Points, in no order, along strands that fork, close into loops and pass close to each other.
In the rows, 128 means zero.
Points whose rows are less than 221 apart are linked; no others are. Some points are linked to none.
J617: [ 45 122 151 156 144 120 116 130 106 116 124  94 126 121 136 124 185 196
 162  83 125 187 164 145 145 121 145  78 159 135  91  98 201 143  92 114
 119 137 163 142 154 101 184 137 177 124  70 104 158 116 174 125 117 141
 114 145 131 136 134 123 122 131 174 131 147  99 143  68 182  69 174  97
 146 153 148 148]
J8: [164 124  62  99 139 120 147  84 158 129 136 193 148 127 178 130 132  89
 162 168  68 184  65 134 137 122 108 119 122 130 136 119 147 128 200 150
 142 132 144 128 129  95 123 129 100 134 134  91 159 109  91  80 142  85
  68 109  93 141 100 141 140 167 134 125 126 104 118 145 115 143 191 142
  86 197  94 110]
J699: [176 113 136 105 102 138 119 188 119 148 146 125 151 134  82 127 152 123
  87 153 139 120 117 151  36 173 122 167 130 119 138  89  94  75 116 153
 146 135  72 131 121 167  90  81 111 129 134 166  69 130 102 165 113  85
 100 116 145 157 150 106 166  73 135 152 121 145 149 144  78 147  77 115
 153  83 104 102]
J614: [ 83 143 179 220 127 116 163 113 139  64  92  79  58 168 132 121  81 125
 103 130  99 103 126  98 113  86 180 100 147 131 177  98 143 146  65 181
  86 134 117 173 108 145 106 173 182  89 146 119 138 119 168  89 115 116
 115 153 136 130 113 126 141 158 107 120 130 115 107 159 153 155 105 139
 141 156 156 116]
J30: [ 95 118 115  58  99 107 122 151  69 129 128 203 147  97 127 176  87 135
 172  83 170 165 143 114 202 141  69 122 102 140  96 112  74 175 183  88
  81 133 142  73 154 115 136  79 137 171 111 118 159 147 106 192 127 159
 129 104 152 111 118  79 129 127 151 114 156 125 169 158  73  90 124  84
 113 101 105 185]
J773: [156 100 141 142 127 142  80 164 125 161 175  82 117 104 161  85 217 141
 108  75 112 118 150 162 136 113 142 192 155 118  46 167 159  92  82 118
 172 114 141 161 104  72 154 116 107 110  95 155  98 108 208 109 163 137
 134 174 104 116 162 134  79  62 157 114 136  74 158  47 131 101 132 138
 176  90  82 166]
J914: [155 123 135 115 114  91 190 154 176 154 111  86 116  98  88 174  88 115
  85 168 136 129 136 142 125 105 118 105 179 107 151 123 112 140 110 115
 165 105 106 185 128 141  84 178  84 183 146 127 155 157 133  87 180 122
 181 166 117 135 113 123 143 123 114 195 105 150  83 177 184 160 120 124
  99 170 137 116]
J556: [185 116 133 167 138 155 134 108 157 110 118 149 118 168 114 124 116 105
 110 184  99 124  82 114  43 152 146 123 115 143 180  86 120  95 125 205
 145 142  85 129 151 187  88  91 129  83 156 132  89 108 106 137  88  71
  81 115 129 148  99 124 166 139  96 147 109 164 108 179  99 146 109 130
 149 140 115  83]
J673: [ 84 109 133  82 118 123 121 180  76 127 148 145 129 124 139 131 215 190
 181 129 115 232 147 174  96 172  96 113 180 121  52  70 153 143 122 128
 119 116 150 136 140 109 140  88 140 146  51 116 139 115 137 139 123 123
  61 122  93 163 132  97 141  84 184 150 167  86 166  89  99  66 129 114
 140 145  99 151]
J898: [178 132 134 196 182 123 123  80 191  67 129 125  90  98 171 128 128 125
 107 119 113  80 102  82 192  60 173 132  90 154 130 219 154  92  72 163
 132 144 186 146 173 138 119 133 110  72 148 106 144 117 189  94 141 122
 179 156 107  59 108 177  68 154  96  84 126 152  78 135 145 129 147 153
 147 127 118 146]
J353: [ 87 161 133 101 128 135 138 101 116 121 141 106  96 117 139 120 196 143
 129 115 110  91 127 101 140 156 115 115  61 149  87 163 149 158  86 108
  61 115 161 107 160 122 204 136 143 105 112 109 153 130 113 135  95 146
 133  78 122 126 147 142 105 121 127  93 113 101 125  97 109 113 135 175
 125 112 149 141]
J31: [123 137  83 103 130 108 129 108 135 149 118 174 169 134 121 151  40  83
 163 118 139 143 107 142 179 101 124 132 109 113 177 114 106 146 230  95
 124 136 131 111  93  98 103 147 118 163 179 111 159 137  82 129 151 139
 119 131 158 145 105 132 150 174 125 114 128 129 138 156 134 153 151 101
  90 164 127 127]
J529: [141 156 104 166 165 153 102  75 150 133 128 130 156 145 153 110 125 108
 138 140 113 108 114 116 120 113 165 144  96 117 161 171 171  72 175 127
 165 150 144 117 148 104 155 153 124 111 159 139 125 114 110 117 125 120
 146 109 134 129 126 204 124 186 104 100 130 137 100  90 187 157 199 134
  99 131 160  86]
J208: [ 86 158 172 148 125 153 134 117 108  93 118 107  98 147 118  99 180 153
 111 138 108  97 124  90  84 156 125 104 103 149 110 123 149 134  66 160
  74 128 114 126 169 164 169 123 173  93 109 138 109 114 121 141  82 121
 116  95 134 142 145 119 129 124 126 125 118 123 136 119  96 117 104 162
 146  97 158 108]
J989: [158 127 143 180 123 147 153  91 146 111 122  96  83 171 116 123 134  87
  78 145  93  31  80 113  39 140 168 142  98 126 180 117 123  67  84 211
  96 161  90 139 147 174 121 105 138  72 167 136 106 124 127 143  88  56
  96  86 136 151 125 165 130 106  93 114 110 133 104 169 106 176 100 144
 140 114 136  88]
J6: [ 62 148 109 119 151 114 138  98 133 125 110 110 136 110 109 155 115 143
 155 108 130 142 140 120 168 119 124  86  75 132 144 121 156 166 147  83
  92 122 174 120 140 109 162 158 148 144 144  80 191 136 113 126 103 151
 141 107 150 133 131 125 140 168 133 126 109 121 107 119 185 100 181 104
 104 172 173 139]
J32: [ 72 109 161 194 108 113 100 161  71  96 108 162 159 128 128 126  60 141
 135  60 179 137 150 110 170  88 137 121 169 129 175  73 102 119 163 147
 145 166  98 106 107 130 109 104 186 124 107 151  98 123 168 181 132 138
 137 168 181 104 132  91 118 151 154 109 173 134 170 143 115 126  93  64
 156  93 110 144]
J802: [147 144 123 115 105 127 187  90 158 105 116 135  66 134 148 137  96 100
 100 170 112  59  84  95 142 135 120 126  83 158 139 167  84 175  84 152
  58 130 126 110 127 166 145 137 107 114 135 115 140 154 103 107 125 115
 144  94 106 115 104 121 109 116  87  91 117 147 104 192  78 154  92 197
 101 128 133 130]
J342: [119 147  94 113 130 113 154  91 117 161  97 172 182 115 106 160 115 130
 147 165 169 126 115  93 136 143  98 100 130  97 151 151 121  79 198 112
 145 165  98  73 225 156 145 128 134 170 145 128 153 158  64 168 115 114
 161 105 168 125 127 163 147 184 129 132 122 182 115 147 146 149 150 109
  53 104 156  93]
J598: [121 114 162 132 108 104 123 167 135 105 132  71  92 113  82 147 108 144
 101  82 153 101 156 148 146  98 146 120 137 145 141 101 110 170  68 106
  98 104 134 148  82 145 106 131 141 125 138 111 126 152 177 136 131 150
 135 159 137 119 138  77 123  82 120 162 122 124 127 146 146 102  91 103
 177 137 138 181]
J603: [101 144 111  95 130 170  75  94  88 165 121 169 167 182 119  95 116 120
 183 143 140 137 149 135 122 177 105 154  86 115 119 135 118 143 208  91
 125 116 128  71  97 122 132 108 140 139 156 140 106 122  43 160  92 165
 106  90 163 150 134 159 160 152 127 102 120 129 170  80 106 124 137 123
 110  98 152 107]
J652: [162 111 112  73  93  82 172 179 154 148 123  80 113 100  75 186 125  83
  68 114 145  73 101 168  93 123 115 146 125 114 157  74  84 117 111 140
  96 126  87 147 110 145  98 126 104 161 145 114 144 180 122 145 139  76
 111 106 156 149 156  94 140  67 126 154 109 118 124 179 123 155 101  85
 123 135 122 136]
J951: [152 111 146 145 126 151  84 160 116 113 140 131 146 145  90 112 121 120
 108 111 137  96 126 135  82 138 149 162 108 141 163  94  98  98 129 154
 129 137  97 116 102 158  95  84 148 101 152 143  69 113 123 176 100 115
 103 121 160 134 146  99 141  95 125 127 129 138 156 135  85 130  92 103
 182  82 111 132]
J933: [120 104 133 139 131 130  97 143 130 117 157 107  82 152 173  83 178 143
 165 103  69 169 133 177 126 107 167 147 155 152  90 104 176 157  97 140
 118 112 171 164  63  75 131 141 151  91 101  99 136 100 200  77 137 126
  49 169  76 143 112 117 115  92 146 114 150  49 150  97 113  84 131 154
 169 175  85 157]
J380: [141 129 155 155 159 151 140 105 167 127 120  83 113 147 111 127 138 158
 124 184 110 153 144 133  78 134 154  98 127 136 146 144 183 133  90 129
 157 111 136 181 143 149 115 178 121 115 137 118 135 109 127  89 121 130
 158 153 107 149 107 154 166 155 107 194  91 158  72 124 219 132 150 148
 137 170 168  78]
J825: [187 128 102  76 126 140 166 106 157 159 140 132 106 140 134 136 156 100
 117 203 101 113  87 144  76 171  93 135 110 141 115 141 115 132 121 136
 124 107 114 129 147 162 139 129  77 130 129 120 122 137  78 106 130  97
 118  89  90 150 113 134 149 101 111 149  89 137  99 143 102 150 127 175
 101 142 128  92]
J287: [152  87 139 145 118 123  79 181 135 127 165  81 112 123 140  95 167 139
 117  80 108 133 140 182 117 104 164 172 165 136  99 102 137 130  92 137
 148 120 143 167  59  81 110 124 136 100 120 121 116 114 212  92 160 126
  88 187 112 129 138 102 111  68 143 123 146  72 163 101 117 106 107 115
 188 140  92 171]
J54: [151 137 103 115 152 130 161  76 161  95 127 196 119 121 185 130 131 115
 157 180  76 167  71  95 153 125 113  87  95 161 134 142 147 163 153 167
 108 136 155 110 165 132 140 127 107 115 118  84 160 104  91  86 114 103
  99 105  78 122  84 134 132 176 136 113 118 126 100 166  94 133 170 169
  93 190 110 116]
J886: [185 122 143 153 138 151  96 122 149 131 149 105 117 163 123  90  83 102
 121 140 120  95 133 147 105 116 175 180 135 125 161 160 113 126 126 125
 176 119 128 149  48 121  91 155 109 109 165 158  87 118 139 101 158 157
 138 161 115 123 116 145 129 125  88 123 119 131 119 125 145 165 107 165
 153 121 124 118]
J980: [148 140 121 141 132 127 131  98 142  97 133 168 124 124 149 121  48 110
 138 105 157  85 111  79 208  97 128 137  94 149 133 185  79 161 161 131
 109 132 150  90 117 135 130 134 120 118 153 130 131 128 116 136 132 171
 159 129 125  79 110 109  88 167  95  67 156 157 132 162  78 140  99 172
 118 102 120 161]
J203: [ 97 132 155 186 126 106 173 133 135 111  91  84 109 145 126 143 111 121
  90 132 112 133 110 117  74 100 162  92 193  92 174  65 139  93 104 178
 134 143  76 167 132 134 110 164 157 119 130 143 140 125 150 105 130  83
 110 147 141 144 137 138 154 159 124 145 123 120 106 166 175 169 117 109
 117 160 146  85]
J495: [100 139 135 140 122 178  61 113  94 150 130 134 168 203  82  83  55 118
 172 130 160 128 166 150 117 153 140 159 123 111 163 117 101 146 211  88
 149 126 109 101  47 136 100 137 145 123 174 152  95 116  71 158 104 193
 117 127 181 152 129 133 167 151 129 111 124 148 170 102 149 138 117 109
 142  97 155 114]
J106: [135 135 129 142 153 202  98  84 129 139 142 111 142 196 199  57 180 123
 171 173  65 160 132 173  56 152 157 168 139 135 104 153 195 110 131 139
 152 126 128 155  85  75 155 151 134  89 118 154 100  88 119  84 118 113
  78 115  94 156 116 201 155 159 113 120 113  91 117  47 170 132 190 170
 122 141 136  65]
J757: [114 151 165 139 131 149 126 127 116 116 142  91 114 148 105  93 217 140
  95 123  93  85 115 130  42 176 143 132  94 132 110 104 156  68  67 168
  77 145 115 146 159 139 160  91 164  91 119 138  94 115 122 164  68  85
  90  75 154 167 172 141 136  86 130 132 123 108 144  99 102 133 119 137
 161  81 140  90]
J137: [162 129 101  99 147 177 103  92 128 152 151 135 138 169 180  73 188 103
 163 172  74 143 124 148  84 163 126 174 101 142  92 167 154 119 142 120
 146 110 137 126 104  95 143 126  94 101 128 141 113 103  92 102 107 118
  89  88  98 154 128 183 139 126 117 114 101  94 129  61 106 130 172 176
 117 127 126  85]
J492: [117 130 162 164 126 175  47 144 106 127 128 100 153 188  87  86  83 139
 143 105 150 118 165 159  93 131 165 155 119 124 167 103 114 136 153 109
 144 134 121 125  54 128  91 119 158  96 162 145  74 108 127 159  98 174
 119 145 170 139 138 120 162 122 125 138 130 149 166  96 161 122  97  91
 194  96 146 129]
J217: [117 117 127 121 121  92 168 153 122 117 131 136 119  91 167 137 179 144
 117 124 108 163 112 114 137 115 100  95 179 120  74 103 143 116  95 162
 128 129 119 138 174 111 161 116 134 148  65 122 141 123 163 114 140 100
 116 137  90 119 134  94  98 113 159 120 161  95 121 132  86 113 138 146
 112 136 100 141]
J276: [155 120 155 168 119 116 156 143 145 127 120  87 111 141 141 133 132 112
  72 153 106 121 104 121  52 128 157 128 205  99 144  91 134  73  97 188
 174 135  68 168 132 135 111 139 130 114 125 174 105 119 145  95 151  75
 113 157 115 139 136 136 131 123 112 140 126 125 104 156 141 175 102 141
 125 138 119  78]
J843: [124 127  92 103 135 114 102 122 125 177 150 125 156 103 182 117 173 112
 136  93 116 144 126 139 173 113 115 164 155 102  74 154 159 103 163  97
 167 134 142 128 131  65 171 148 103 151 102 134 142 119 141 106 166 123
 141 128 116 134 144 159  84 125 148  94 143  82 135  62 139 130 182 126
  95 126 111 142]
J683: [ 62 127 111  73 104 105 149 150  88 119  95 144 147 120  83 180 121 150
 151 120 167 179 131 155 115 151  85  86 130 114 137  48 125 141 149 102
  78 137 125 105 155 159 128  99 153 161 124  83 174 161  89 169  98 123
  91  92 165 169 141 105 174 136 154 169 119 139 141 142 154  88 142  50
 106 157 146 131]
J878: [ 81 112 144 112 133 124 103 156  89 140 145 105 147 110 131 131 207 210
 167 110 138 219 167 173 127 158 114 100 165 118  71  96 180 140 104  94
 147 118 164 150 151 115 154 106 135 146  58 113 149 119 158 136 128 149
 116 140 108 144 128 106 126  97 183 176 145 120 148  74 168  55 161  90
 159 156 126 150]
J777: [146 129 114 149 115 122  91 137 121 141 133 134 156 143 107 111  95  79
 110  84 148  67 114 132 116 119 146 177 114 115 173 108  96  91 176 142
 131 162 104  95  88 125 112 103 135 118 160 151  92 134 121 167 120 111
 112 115 171 131 153 127 120 115 119  84 148 128 156 137  87 163 102 104
 143  89 120 135]
J110: [153 150  82 122 145 123 152  80 152 155 127 161 151 111 175 125 149 101
 130 152 119 103  90  92 151 129 115 140 126 106 119 185 145  78 169 133
 155 151 118  98 193 113 166 143  92 146 124 141 131 132 105 120 146  97
 164  93 108 111 128 187  88 165 110  75 138 136 101 111 115 167 176 169
  64 113 134 100]
J443: [225 120 100  97 142 161 143  98 178 147 154 141 109 140 155 117 142  97
 114 217 105 108 103 134  89 165 108 165  95 153 119 211 113 124 118 129
 162  96 134 132 136 165 117 128  43 107 140 143 103 130  93  96 142 114
 147 111  73 128  98 164 116 105  88 144  84 160  83 140 103 154 129 202
 115 127 115  94]
J463: [ 99 133 156 117 109 153 106 165 101 147 154  80 134 157 100  92 202 129
  97 101 110  97 140 176  34 175 149 176 110 110 114  82 136  82  90 142
  93 151 117 149  93  99 145 100 158 115 119 148  83 125 131 165 100 112
  82  99 157 180 184 133 152  60 147 130 126  87 172  75 117 127 107 120
 171  78 123 114]
J994: [196 113 117 168 159 137  86 132 164 133 133 132 180 125 106 134  74  99
 117 127 136 120 117 148 112  81 166 141 137 108 206 134 126  66 184 142
 210 160 126 140 121 119  74 125 113 123 178 132 120 118 140 132 139 108
 138 161 164 128 110 160 145 150 110 151 126 174 114 152 185 159 151  73
 149 143 128 114]
J966: [ 69 124 107  80  96 118  99 152  50 165 129 187 161 136 136 128 118 122
 156  73 161 155 146 135 178 153  91 158 113 106  96 106  95 123 201  99
 101 151 122  67 127  90 145  85 144 171 101 146 123 132  96 192 134 148
 122 102 168 134 153 122 122 115 174  97 163 104 189  97  73 113 128  82
 114  71 112 159]
J828: [102 118 112  85 106 108 123 173 102 118 112 140 150 110  81 173  99 132
 128  91 177 151 129 171 128 131 103 126 118 125 158  53 101 130 150 101
 105 137 123 118 116 151  96  87 135 141 138 103 142 155 119 189 118 116
  99 122 173 146 140  91 160  94 150 160 125 142 158 146 139 100 121  38
 149 143 124 158]
J177: [189 129 101 104 117  92 167 112 189 147 134  97  76 117 130 155  80  69
  84 138 128  53  96 135 157 111 136 161  90 127 150 175  84 156 108 121
 103 114 141 133  91 135 108 168  74 143 164 111 149 169 122  95 169 131
 165 109 112 114 118 139 103  96  87 115 101 126  92 170 123 176 112 175
 103 142 132 145]
J355: [108 128 151 210 142 128  95 110 130  84 134 129  85 146 182  77 128 140
 135  79 102 113 131 102 185  78 167 139 134 146 102 157 175 124 103 169
 121 132 143 137 102  97 153 137 182  71 109 120 107  92 197  89 141 144
 110 180 121 100 119 137  82 140 137  72 160  89 144  94 106 106 134 154
 161 111 104 155]
J871: [166 122 105 141 158 130  94 118 155 145 133 114 177 141 146 114 129 111
 137 132 106 150 120 164 101 109 156 140 143 106 156 126 157  82 178 128
 200 148 130 156 103  87 104 135 118 122 152 122 132 107 134 101 148 111
 115 153 134 144 121 167 146 151 123 145 122 123 115 112 196 153 184  90
 129 162 127  97]
J964: [206 125  91  76 120 134 138 111 173 150 149 148 120 131 113 144  61  83
 133 165 133 111 105 140 151 138 106 156  71 143 136 166  76 188 172 102
 127  95 147 121  83 151  85 136  68 147 185 111 138 145  75 121 142 148
 135 126 107 126  91 120 137 120  91 135  99 159 114 179  96 149 110 156
 114 153 118 138]
J230: [121 122 132  86 103 117 111 175 113 130 129 104 122 109  79 166  92 124
 115  70 167 111 145 159 152 123 120 144  98 146 139  92  81 171 118  85
  89 113 138 133  75 143 103 107 133 137 153 113 140 148 139 176 115 147
 124 127 152 127 143  70 132  82 138 147 135 120 158 153 120 103  89  73
 168 126 126 189]
J173: [118 137 104 122 111 123 100 137  84 159 134 175 164 129 139 105 124  99
 124  84 147  99 122 108 155 135 114 184 107 105 120 138 103  84 190 123
 120 164 111  67 133 102 149  91 127 141 126 157  89 131  97 180 128 119
 134  93 164 120 162 142 107 115 147  65 159 115 165 104  58 151 115 120
 114  53 112 131]
J374: [152 132 154 113 132 113 168 141 168 154 120  69  98  95  91 163 138 143
  87 155 147 103 154 116 129 126 121 112 137 128 117 169 125 158  61  94
 140  89 127 155 152 160 123 169  84 150 137 129 148 155 137 101 158 154
 210 143 107 115 130 126 116 106 103 175  88 162  83 142 181 135 109 150
 114 140 164 132]
J570: [103 119 152 127 133 106 129 146 139 143 123  61 116  99  94 155 156 164
 100  79 149 113 175 146 143 112 137 111 131 121 118 134 143 145  64  81
 124 104 148 149 125 124 139 149 127 145 117 114 145 146 173 123 142 155
 173 144 134 119 152 115 116  97 136 161 112 131 118 103 189 107 135 109
 145 134 156 158]
J95: [ 65 135 110 105 115  86 173 137 107 130 100 137 162  93 110 183 156 169
 133 127 161 180 130 137 126 138  97  57 169  97 129  71 140 104 139 113
 117 143 122 123 193 130 146 117 146 175  89 110 192 155 116 156 111 110
 124 109 151 140 144 113 151 151 161 170 134 133 114 128 173  99 166  61
  88 154 143 119]
J330: [161 125 155 138 140 190  76 142 105 131 164 127 113 121 138  70 170 153
 128 136 138 119 169 108 116 154 131 160 122 152  71 204 127 127  85 116
 161  90 127 117 119 131 143 113 107 111 110 191  47 100 139 134 136 174
 168 148  92  91 135 128  92  95 119 123 130 139 149  64 101 107  86 192
 172  58 113 139]
J476: [ 66 124 170 130  93  71 208 176 127 106  94  85  59 108 116 166 117 145
 108 113 124 144 160 121 153  89 131  71 217 105 115  77 134 176  49 143
  88 103 106 172 123 119 127 177 157 150  95 116 167 155 193  90 155 118
 129 167 111 115 136  88 125 128 139 134 147  85 107 168 143 120  97 144
 110 166 129 160]
J991: [184 102 111 102 101  86 169 177 158 157 126 101 139  91  90 178  85  90
  93 148 147 127 111 154 114 111 107 133 182 108 158 105  82 131 143 124
 173 118  84 162 104 142  70 146  86 176 142 148 135 165 143 106 185 104
 142 162 118 134 128  98 133 104 121 173 120 134 117 191 132 167  95 102
 114 156 100 133]
J182: [105 132 164 167 120 114 147 145 137  72 110 106  84 136 111 131  59 126
 122 109 133 111 132 105 154  88 152 100 132 153 162  89 119 183  92 147
  81 114 125 149  79 147  94 151 162  99 149 100 132 135 160 112 116 142
 125 150 128 119 114  79 136 139 105 131 135 123 127 180 121 125  88 130
 152 156 133 152]
J449: [171 134 115  61 113 155 126 138 133 161 142 152 123 157  87 125 155 110
 120 192 118 109 109 135  54 199  85 169  82 136 110 122  91 129 129 138
 108 100  99 101 128 172 115  91  98 128 148 135  97 141  57 155  99 103
  96  83 128 171 135 123 162  86 119 139  91 139 136 145  69 138  95 163
 130 100 120  95]
J539: [ 56 165 136 133 142 125 165  85 128 108 103  97 105 115 128 141 154 156
 133 139 117 102 135  83 150 140 123  74  74 142 117 160 169 167  92 107
  71 123 168 112 187 134 205 182 156 121 120  99 189 139 113 114 100 148
 166  97 132 119 133 159 120 173 114 107 105 122  96 121 171 113 163 161
  87 144 188 117]
J588: [128 134 118 110 155 113 175 101 159 113 128 142 118  98 148 148 149 152
 153 181  85 184 115 117 156 118 111  64 131 136 105 144 176 167 119 127
 129 111 165 162 170 113 142 164 108 145 108  78 178 115 121  66 133 124
 132 135  75 128 100 142 124 175 135 162 115 129  81 148 163 108 180 151
  87 200 132 123]
J687: [151 125  96  81 150 177  75  94 125 156 149 156 155 165 153  85 146 113
 189 150 105 152 143 147 131 171 110 153  79 142  92 174 135 162 170  81
 143  93 159 104  97 105 127 114 105 115 146 128 121 109  78 124 108 159
 114 101 108 139 119 158 146 137 115 118 107 125 143  72 108 117 155 153
 124 123 139 114]
J270: [ 87 133 120 127 153 112 131 118 127 110 120 152 140 113 147 137 105 151
 180 121 105 197 144 123 191  96 137  87 132 138 124 115 165 175 168 114
 131 124 176 144 120  88 132 159 145 154 119  84 167 111 139  94 145 159
 120 153 110 134 101 118 128 184 149 139 143 110 110 134 160 108 171 125
 115 198 131 145]
J155: [138 144 131 178 173 121 116  92 163  82 119 141 112  89 158 132 109 147
 126 111 139 105 135  65 222  71 151 110  99 154 120 220 151 143  98 126
 140 129 185 126 166 121 148 154 124 112 134 108 161 120 163  96 151 161
 202 157 112  58 115 151  79 178 105  82 134 158  92 129 154 113 149 156
 126 123 146 154]
J455: [186 131 106 113 151 155  81 109 150 115 161 164 129 117 150 103 104 124
 150 117 142 103 134 103 194 126 123 145  63 171 101 220  93 182 139  99
 135  97 183  97 113 128 121 116  83 103 152 123 128 107 113 130 117 181
 160 127  94  80 105 121  88 129 104  86 122 160 140 122  87 111 107 162
 147 109 117 163]
J376: [ 90 118 164 170 136  91 155 158 131 110  99  83 133  80  95 168 158 173
  79  75 161 120 161 123 131  94 134  73 170 116 138  97 148  98  48 129
 130 140 120 149 178 141 129 120 155 134  95 121 160 151 191 155 114 111
 173 145 162 105 158 111 126 105 146 171 138 139 119 124 185 106 136  50
 151 125 150 146]
J643: [ 78 118 117 103 101  83 144 159  74 174 125 139 168  92 138 169 121 157
 144 100 162 187 161 154 193 120  92 108 210  95 103 105 114 129 174  76
 171 131 127 140 132  89 136 146 131 204  87 156 156 140 145 121 185 158
 158 165 143 132 128 111 116 135 172 165 150 119 150 112 167 116 150  80
  90 146 114 151]
J425: [212 133 109 146 150 174 129  88 175 138 150 113  89 173 152  98  95  97
 116 187 121  58 118 133  98 146 161 188  90 135 162 231 119 108 110 129
 150 116 140 137  88 152 105 152  61  93 172 151 101 130 120 101 151 152
 157 130  90 114  97 182 103 120  68 122  99 165  81 131 137 174 127 199
 129 118 134 107]
J3: [179 134 133 115 143 174  97 107 142 118 156 147  94 121 159  95 124 143
 144 170 138 126 149  94 163 151 116 140 101 162  80 238 108 192 104  89
 148  74 162 116 113 141 135 137  85 112 131 157  92 113 125 100 143 197
 180 152  70  76  96 123  96 114 100 120 115 160 131 116  95 107  85 206
 142 107 124 149]
J978: [128 154 105 110 138 144 126  92 116 143 122 177 169 112 149 123 164 133
 144 162 140 122 116  83 130 156  93 122 110 126 107 177 128  88 173 127
 147 146 115  71 224 146 170 113 121 147 116 142 123 130  75 156 113 119
 155  90 133 111 136 170 120 176 128 103 133 160 120 112 107 134 149 149
  82  90 151  95]
J548: [155 132 136 173 148 107 147 117 171  94 119 136 106 100 125 143  34 129
 107 113 159  89 141  77 212  66 154 118 117 139 156 192 105 155 112 128
 127 121 165 138 110 130  84 165 104 126 158 114 149 141 163 104 158 174
 209 166 124  65 108 114  95 163  91  98 138 174  96 167 140 148 104 151
 127 132 143 161]
J648: [ 91 131 125  96  97 127 151 150  93 115 115 165 123 149 123 131 115 131
 152 155 113 180 111 134 105 150  96 121 162 124 123  58 110 157 153 150
  94 123  92 115 113 141 131 113 161 141 113 126 109 125  96 130 123 113
  59 108 118 154 127  87 150 140 151 126 146 104 150 155  75 121 103 145
 117 146 110 121]
J181: [ 13 150 167 181 130 109 169 127  95  89  80 107 110 123 138 130 146 165
 143  88 131 144 152  83 153 106 135  54 159 127 115  95 179 139  84 141
  86 138 135 131 186 125 183 148 214 116  78 109 163 119 169 132  95 135
 133 132 146 116 148 111 124 168 149 110 155  94 129 106 152 102 144 108
 120 127 160 138]
J957: [ 83 112 147 123  95 128 105 172  49 147 136 152 164 120 120 131 133 175
 146 114 166 206 171 146 144 146 105 127 211 109 103  85 107 126 147 101
 174 132 105 121 115 121 115 117 146 166  70 180  95 119 140 143 164 159
 140 167 130 130 131  99 124 114 179 165 159 126 178 103 132 107 106  94
 141 109 106 137]
J858: [132 114 151 132 129 146  75 157  99 147 161 122 119 112 141  88 192 148
 109  80 132 114 164 120 151 139 132 169 118 137  70 165 130 114  83 110
 131 114 137 123 117 104 153 104 134 119 101 159  77 110 171 151 129 153
 147 144 122 114 155 120  87  72 152 112 143 104 168  69  95 100 102 146
 174  58 105 166]
J184: [155 125 100 145 153 126 125 109 153 148 116 160 182 103  93 158 103 122
 130 145 162 130 121 114 135 115 117 100 114 111 175 136 132  77 189 122
 176 156 116 102 201 162 103 108 111 149 154 116 149 139 105 154 111 106
 157 127 160 118 118 153 147 165 128 155 121 195 103 151 162 138 160  74
 110 128 147 111]
J9: [117 126 109  77 107 120 142 132 102 116 118 204 147 131 119 149  83 117
 163 143 140 155 106 109 153 147  77 115 116 146 125  95  91 175 183 133
  86 126 103  84 141 154 122  94 152 149 140 117 131 138  84 155 116 131
  98 102 134 123 111  86 149 160 137 105 147 138 147 174  51 113 103 131
 103 125 103 144]
J632: [147 144  78  99 120  95 190  93 158 154 106 177 148 113 130 163  77  77
 134 166 122 130  73 130 151 116 102 122 129 106 166 121 113 132 194 136
 123 145 109 120 135 122 120 159 108 166 161 111 172 146  80  96 159  99
 118 112 131 145 109 140 145 171 122 125 126 136 100 177 128 168 154 144
  52 175 122 100]
J152: [ 47 122 173 181  95  96 138 163  73 105  93 126 151 105 106 151 100 153
  98  54 188 125 159 111 153  89 137 101 183 109 162  77 119  98 106 135
 132 163 106 111 145 132 133 113 183 142  92 153 121 143 179 183 124 127
 155 154 188 104 163 105 119 121 159 132 167 131 146 131 150 127 113  57
 147  96 132 141]
J526: [ 93 122 114 110 105  85 150 141  87 156  97 159 185  98 108 178  93 148
 144 115 183 180 148 139 164 125  94  86 190  95 153  95 107 103 189  87
 164 147  99 113 149 127 123 139 135 199 111 148 160 159 119 156 159 142
 150 151 173 135 127 116 146 161 161 175 132 151 138 147 169 132 147  56
  89 138 124 118]
J584: [119 114 137 116 112 182  56 155  97 152 158 102 138 181 128  58 194 111
 146  93  94 118 158 181  67 163 148 185  89 128  94 106 134 115 115 121
 100 139 142 133  58  75 126  92 137 102 128 140  79 109 132 152  94 141
  72 102 141 162 173 133 160  63 145 113 122  77 194  51  95 112 110 120
 183  74 115 135]
J456: [ 82 126 161 122  99 120 133 177  79 113 117 139 123 130 106 132 109 163
 143 136 149 183 155 135 119 142 117 117 184 133 117  61 107 167 125 128
 122 112 100 133 102 149 119 116 162 142  92 146  95 123 137 131 136 149
 105 145 115 133 119  76 149 126 159 148 150 111 154 144  97 103  78 131
 142 132 117 140]
J574: [175 136 130 140 153 124 153  88 181  94 125 125  88  95 152 135 149 108
  94 144 111  57 101  81 149 109 139 118  67 160 132 194 124 133  67 149
  91 135 161 118 185 164 145 125  99  86 141 104 155 142 140 119 106 108
 163 100 110  88 117 150  89 121  92  95 105 160  88 167 108 133 122 167
 134 120 129 136]
J868: [188 109 128 162 145 140 143 118 162 105 129 123 118 142 153 122 170 119
  91 175  83 136  88 118  45 147 144 110 168 126 140 108 142  64 102 208
 179 143  85 163 166 157 107  98 117  98 112 151  92 100 133 112 114  52
  96 127  95 134 117 138 137 126 108 151 123 147  95 151 124 149 126 133
 134 134 102  74]

A fork is a point with three links, a tip a point with one. Leave the first point through the second and follow the links. Name the first fork or tip that comes.
J898 / J155 | J933
J6 / J539 | J584
J230 / J828 | J951
J455 / J980 | J964
J182 / J614 | J989
J173 / J966 | J598
J463 / J757 | J31

A piece is all that can be reached along the links. How many separate loops has the piece of each point below (a circle has one, a figure eight two, a Y none), and how many tips (points with one link)?
J155 | loops 0, tips 2
J374 | loops 0, tips 5
J110 | loops 1, tips 0
J463 | loops 0, tips 2
J181 | loops 0, tips 2
